Points on a hilly landscape, in no order, each with its height.
A ball rolls from a point to whichever of its 2 nearest points has the largest drop for the distance, and stops where none of them is lower. Distance is the straight distance between rows; heights are no part of it.
k3 h=584: [167 120 193 122 169  93 154 128 108 155  97 123 138 143 143 101 148 121
 112  98 127 108]
k368 h=495: [108  75 116 185 107 125 171  74 139  83  98 195 171 186 110 128 153 179
 122 104 119 122]
k238 h=419: [ 85  91  96 162 100 176 141 126 150 114 134 131  98 160 106  98 122 163
 137  89 100 161]
k291 h=501: [226 195 115 100 122 138 111 117 168 126 125 127 135  95 107 102 142 131
  84 156 125 163]
k63 h=485: [152 191 112  95  75 137 114 158 120 150 139 150 140 113 101 123 110  86
 111 122 125 134]
k800 h=566: [188 112 181 135 115  92 153 129  75 132  93 141 161 143 151 118 155 128
 111 127 134 113]
k971 h=479: [123 166 157 106 125  72 107  97  76 152 102 147  98 161 118 133 130  83
 141 139  76 105]
k76 h=341: [105 116 120  86  93 143 115 151 131 122 152 101 171 123 150  83 113 178
 125 118 159 116]
k267 h=253: [ 61 147 138  82  86 188 118 211  98  90 181 133 129 113 104 132 111 109
 126 128 151 146]
k41 h=388: [ 51 118 141  55 110 205 144 194 143  94 139 113 168 114 105 134 104 135
 156 113 156 116]
k376 h=483: [ 71 107  88 100 115 190 131 130 193 108 108 153 144 123 102 126 105 187
 145  99 143 137]
k236 h=528: [ 21 100  95 131 100 182 129 156  99  97 137 183 121 128 109 121 106 172
 160 139 106 132]
k343 h=297: [129  77 130 150 137 102 142 112 118 164 113 105 151 139 150 100 133 155
 114 124 129 138]
k820 h=246: [ 92 103 136 136 145 153 132  81 145 129 119 125 101 136 141  64 137 173
 160  89  90 113]
k60 h=323: [ 54 153 159  45 114 204 121 226 137  81 172 100 130 113 124 145 123 134
 118 133 152 135]
k835 h=265: [115 164 125  81  75 160 116 180 133 120 160 127 180 113 132 100 121 149
 105 116 167 148]
k948 h=671: [176  77 163 152 194  97 165 125  91 102 143 124 110 112 146 172 162  95
 136  91 175 102]
k469 h=546: [195 188 130  86 149  98  94 124 188 119 100 104 126  82 128 100 131 134
  63 150 102 180]
k929 h=410: [136 154 136 139 165 106 110 136 143 154 121  99 132 144 137  92 131  90
 114 140  82 117]
k937 h=448: [119 134 154 133 161  80 135  99 128 168 122 117 102 164 128 129 127  89
 144 142  82  96]
k383 h=553: [169 160 202 127 134  61 152 118 106 171 116 142 105 153 138 160 154  84
 118 104  90 108]
k636 h=422: [167 128 129 174 177 113 132 140 159 129 134  92 144 139 147 123 148 123
 133 145 146 124]
k699 h=445: [165 146 106 124 191 101  95 121 191 138 131  98 128  82 165 134 131 134
  89 176 141 128]
k749 h=493: [115  88 112 123 156 178 102 125 135 131 101 103 127 152 110  99  99 149
 118 119 126 144]
k8 h=244: [ 50 121 103 132  95 164 132 159 117 150 147 136 136 133 127  92  98 149
 119 113 112 140]
k324 h=591: [153 198 136  89 135 113  87 126 165 132 113  86 107 109 108  81 119  92
  76 127  73 159]
k805 h=450: [211 139 158 160 194  83 132 129 141 148 121  98 127 138 136 169 153 104
 132 148 125 135]
k914 h=325: [162 153 121 151 135 126 141 135 120 116 132 122 163 114 154 168 141 116
 145 187 190  98]
k154 h=235: [117 104 156 150 176 108 156  86  75 142 109 119 113 122 162 150 147 113
 158 145 116  83]
k861 h=571: [162 122 193 142 135  62 179 137  67 148  99 133 103 136 139 183 143 122
 129 117 107 123]
k229 h=383: [114 132 105 115  84 134 125 126  81 118 122 150 170  99 139 104 130 148
 134 152 159 106]
k212 h=109: [ 74 141 115  54 108 180 127 144 183 116 130  62 123  96 101 129  99 156
 111 116 146 160]
k801 h=559: [111 124  88 130 105 110 118 119  91 151  96 135 130 101 106 161  91 121
 172 139 154 111]
k342 h=424: [128 212 124  58  77 173  95 150 151 133 160 161 126 139 110 131 117  74
 124 149 127 144]
k406 h=585: [141  81 142 169 141  56 176 118  59 132  81 152 128 126 127 167 127 137
 142 114 134 121]
k740 h=252: [211 180 126 154 121  91 125 128 124 151 129 141 157 120 153 115 161 127
  93 128 122 143]
k303 h=600: [117 105 188 132 176  86 159 117 103 164  86 135 116 141 158 155 140 148
 129  80 134 101]
k588 h=503: [122 125 146 117 134  72 130 144  58 147  97 171 111 144 121 129 110  98
 133 144  76 129]
k938 h=527: [ 60 132 131 144 112 148 122 141  84 152 156 119  83 143  97 108 110  92
 135 118  74 157]
k997 h=355: [170 192 109  77 122 149 102 132 166 118 127  93 123 108 128 102 107 134
 131 144 173 107]
k348 h=307: [ 57 125 103 135 142 172 115 173 149 132 155 102 133 115 115  82 119 122
 102 138 113 163]
k48 h=447: [138  79 147 183 203  96 139 132 135 134 145  99 121 134 152 151 166 121
 148 123 137 114]
k555 h=329: [123 129 122 116 117 123 132  93 105 155 126 142 147  89 153 106 116 115
 151 176 131  92]
k891 h=192: [104 100 148 142 163 125 133  71 112 144 108 136 119 134 150 105 159 153
 153 122  99  92]
k265 h=639: [141  68 119 187 127  75 176  89  79 104 150 133 139 129 166 167 142 153
 127 117 168 116]
k730 h=465: [ 96 113 108 103 135 203  84 157 138 135 128 118 137 151 139 114  88 141
 121 152 140 145]
k252 h=413: [226 175 140 127 181  78 102 128 177 101 169 105  93 115 131 178 147  89
  85 134 135 143]
k199 h=545: [ 12  90 103 110  80 203 152 173  90  86 149 168 120 119 114 179  98 167
 127 138 138 160]
k747 h=517: [ 85  80  81 158 110 157 148 118  79 114  94 137 149 130  77 102 108 135
 160 137 111 138]
k525 h=337: [128  78 107 163 131 143 135 104 129 144 128  94 174 112 139 128 129 141
 126 167 153 129]
k766 h=124: [131 128 135  90 108 137  64 138 121 132 131 119  94 185 118 110  90  89
 127 128  95 126]
k372 h=556: [209 174 139 106  91 110  73 128 136 120 136 173 113 114 111 159 143  99
 144 134 123 109]
k309 h=530: [196 185 194 106 162  67 147 103 155 153 122 136 104 138 141 164 179  63
 101  95 110 116]
k650 h=548: [169 139 152 124 104  82 129 135  57 137 108 175 159 127 134  93 134 146
 137 116 112 119]
k204 h=299: [115  88 120 169 151 134 128 100 176 115 114 128 127 130 133  99 141 198
 140 106 103 114]
k972 h=576: [ 43  82 108 154 119 204 107 170 117 101 166 162  77 122 103 145 110 139
 108 116 115 149]
k621 h=374: [167 185 118 119 110 142 121 167 152 150 138 134 154 120 142 156 127 127
 151 170 164 119]
k812 h=492: [159 162 114  84 174 125  66 110 168 146 115  94 128 122 154 111 102 108
  69 164 130 133]
k431 h=438: [174 223 121  70 102 179  99 139 173 129 137 134 136 113 122 105 127 115
  98 151 138 138]
k99 h=153: [ 63 138 120  85  66 177 131 174  96 116 152 137 148 128 132  96  95 139
 117 138 149 148]
k839 h=583: [208 177 156 130 119  82 120 107 110 139 116 166 126 108 128 141 160  80
 140 154 110 101]
k126 h=612: [118  70 169 177 175  80 195  96 124 139  99 132 115 145 150 171 172 156
 130  71 136 107]
k446 h=628: [200 133 131 160 141  87 122 144 112 106 127 161 154  84 129 157 154 122
 123 107 176 111]
k796 h=626: [195 167 179 103 150 102  77  87 147 136 121 114 128 122 124 116 180  78
 117 143  90 122]
k152 h=249: [103 168  92  83 141 148 102 122 167 126 125  67 127 104 117  94  88 148
 110 138 148 134]
k845 h=446: [ 72  99 123 175 113 150 184 118 111 127 119 165 106 161 105  91 109 151
 130  89  88 161]
k831 h=473: [ 52  88  95 139  73 153 159  96 158  85 128 142 172 133 103 126 125 185
 146  97 165 109]
k400 h=606: [188 146 134 139 140 121 101  93 133 131 128 116 127 118 132 129 163  82
 151 173 113 104]
k462 h=306: [ 43 131 101  93 109 200 100 150 167 127 161 108  98 139 112 141  87 112
 115 120 107 160]
k858 h=538: [ 81 115  88 122  91 122 165 151  64 135  96 141 148 119  88 132  85 137
 169 146 143 129]
k934 h=343: [107 195 150  58  75 191 128 213 141 117 179 149 141 118 107 145 109  91
 129 138 129 147]
k533 h=230: [ 65 132 120  91 112 162  61 140 123 124 158 113  81 160 104 131  97  79
 125 131 106 145]
k428 h=363: [108 156 115 131 149 132 101 157 147 146 142  86 145 120 121  67 130 126
 119 150 105 140]
k425 h=524: [163 162 130 127  87 121 125 155  88 161 125 160 131 120 121  92 126 113
 142 134 122 130]
k674 h=562: [ 15  88 122 141  88 220 155 176 145  73 165 160  87 115 106 175 128 152
 137  96 133 155]
k848 h=605: [114 118  80 138 119 144 110 124 136 120 110  87 143 115 103 118  85 159
 174 112 174 115]
k104 h=509: [ 93 111  61 172 118 157 151 102 171 113 130 132 156 132 108 135 131 194
 157 119 172 120]
k943 h=384: [166 115 116 132 145 127 115 150 150 121 122  83 181 128 126 109 136 130
 113 166 164 148]
k387 h=443: [ 71 118 113  60 123 188 131 148 173 111 111 117 170 125 130 129 105 183
 142 123 166 115]
k959 h=494: [197 126 114 139 138  73  88 129 147 149 156 128 116 119 160 169 140  85
 112 140 141 124]
k163 h=458: [211 176 137 126 134  91  86  99 170 136 156  96 100 136 140 179 138  65
 111 150 128 150]
k379 h=526: [176 162 129 112 112  98  74 136 135 152 119 125 114 118 129 158 111 100
 146 123 151 112]
k930 h=461: [129  77 109 191 191 103 147 106 144 137 127 132 121 150 170 159 144 168
 146 130 138 130]
k511 h=519: [139  46 136 187 125 105 180  63 151  78 106 170 138 163 134 144 176 182
 142  94 125 124]
k529 h=662: [208 122 163 125 156 102  95 129 124  99 120 121 163  98 123  75 185 134
 106 132 146 118]
k299 h=168: [183 140 113 147  96 101 154 111 117 128 135 126 182 118 147  86 142 143
  99 130 156 116]
k34 h=478: [116  68  94 200 131 114 152  95 122 127  98 143 129 140 136 135 130 166
 178 136 124 121]
k93 h=361: [225 165 186 139 178  88 139 124 181 113 164 112 106 123 120 176 204  95
  71 129 106 159]
k799 h=610: [187 131 144 144 126  78 121 130  88 134  99 157 112 103 149 148 116 121
 139  94 145 102]
k737 h=502: [178 146 187 117 190  69 121 105 161 158 118  78  98 157 141 163 159  61
  87 118 120 132]
k712 h=650: [184  95 126 171 104  85 152 136  81 113 163 145 143 119 165 170 131 136
 117 151 184 119]
k393 h=430: [ 68 110  91 126  82 142 147 125 114 108 130 151 158 116 114  86 117 166
 148 112 163 100]
k62 h=505: [ 64 131 101 131 103 146 124 131 109 131 138 131  92 147 102 121  98 115
 174 151  92 119]
k445 h=229: [ 59  98 106  77 114 227 117 156 179 101 126  88 132 128  95 128  90 170
  97 109 153 162]
k357 h=248: [160 171 146  97 113 124  77 118 120 141 120 126 119 173  98 127 103  41
 113 152 100 129]
k197 h=356: [ 25 108 110 103  73 202 132 144 154 129 155 112 108 127 113 166  96 143
 160 107 119 155]
k738 h=645: [188 149 149 109 133 108  73 136 137 131 121 142 156 111 115  81 170 102
 121 139 110 133]
k580 h=354: [ 97 125  99 135 163 147 121  93 181 123 112  98 135 120 155  93 128 181
 114 144 123 143]
k876 h=644: [223 118 158 144 160  83 145 132  89 104 136 174 114  88 121 185 183  84
 125 110 146 114]
k280 h=469: [ 70  68 118 179 110 131 194  87  99 107 113 178 147 176 121  96 131 173
 103  95  98 140]
k894 h=467: [ 63 120 124 151 116 108 179 112  76 120 109 150 109 150 108 107 114 160
 162 134  60 146]
k223 h=487: [ 98 128 107 132 103 106 142  96  74 149 108 129 105 128 124 114  98 131
 159 160  83 126]
k982 h=423: [129 157 109 103 111 163  97 162 137 154 126 129 143 150 130 124  94 107
 139 170 149 125]
k311 h=581: [ 95 147  96  95  90 143 122 130 122 128 121 113 124 117 103 149  70 127
 172 117 152 108]
k622 h=250: [175 106 127 166 133  93 163 112 116 142 110 101 171 156 141 109 141 151
  89  89 158 137]
k411 h=477: [ 82 127 131 144 143 130 123  88 148 144 128 119  84 153 121 104 111 108
 157 138  66 103]
k576 h=510: [ 45  87  80 118  99 192 131 149 164 104 134 192 120 124 108 148 123 170
 136 104 109 131]
k798 h=311: [209 180 160 138 150  85 134 119 173 143 157 118 134 100 146 133 173 107
  88 142 104 159]
k958 h=625: [120  73 137 193 164  82 192  85 128  99 133 119 132 135 151 156 167 152
  94  76 171 110]
k395 h=474: [190 114 181 139 196  89 137 139 133 140 151  86  76 154 154 160 156  96
 121 106 139 124]
k864 h=496: [115  86 108 148 129 160 130 105 119 124  89 134 126 155 119 114 101 151
 174 136 120 108]
k468 h=278: [148 133 123 152 130 124 160  93  89 139 133 145 129 120 173 144 149 126
 140 164 147  97]
k415 h=658: [217 110 156 139 186  98 150 132 113  87 169 133 116  87 155 154 172  90
 101  88 153 119]
k87 h=403: [125 127 120 118 181 104  92  94 184 148 131 109 102 119 168 110 124 143
 122 139 128 131]
k249 h=595: [136 104 114 153 132  69 147 113  91 156 108 143  86 133 144 166 113 133
 156 102 128 111]
k72 h=551: [ 97 142 144 130  98 163 121 155  95 141 142 114 120 132 123  83 115  84
 119 145 101 151]
k664 h=389: [ 51 102  90 156  75 178 143 129 145 124 141 142  85 141 101 143  83 151
 174 111 105 167]

For each start below, name the point where the ball stops.
k223 | k766
k972 | k99
k446 | k299
k738 | k299
k864 | k299
k948 | k299
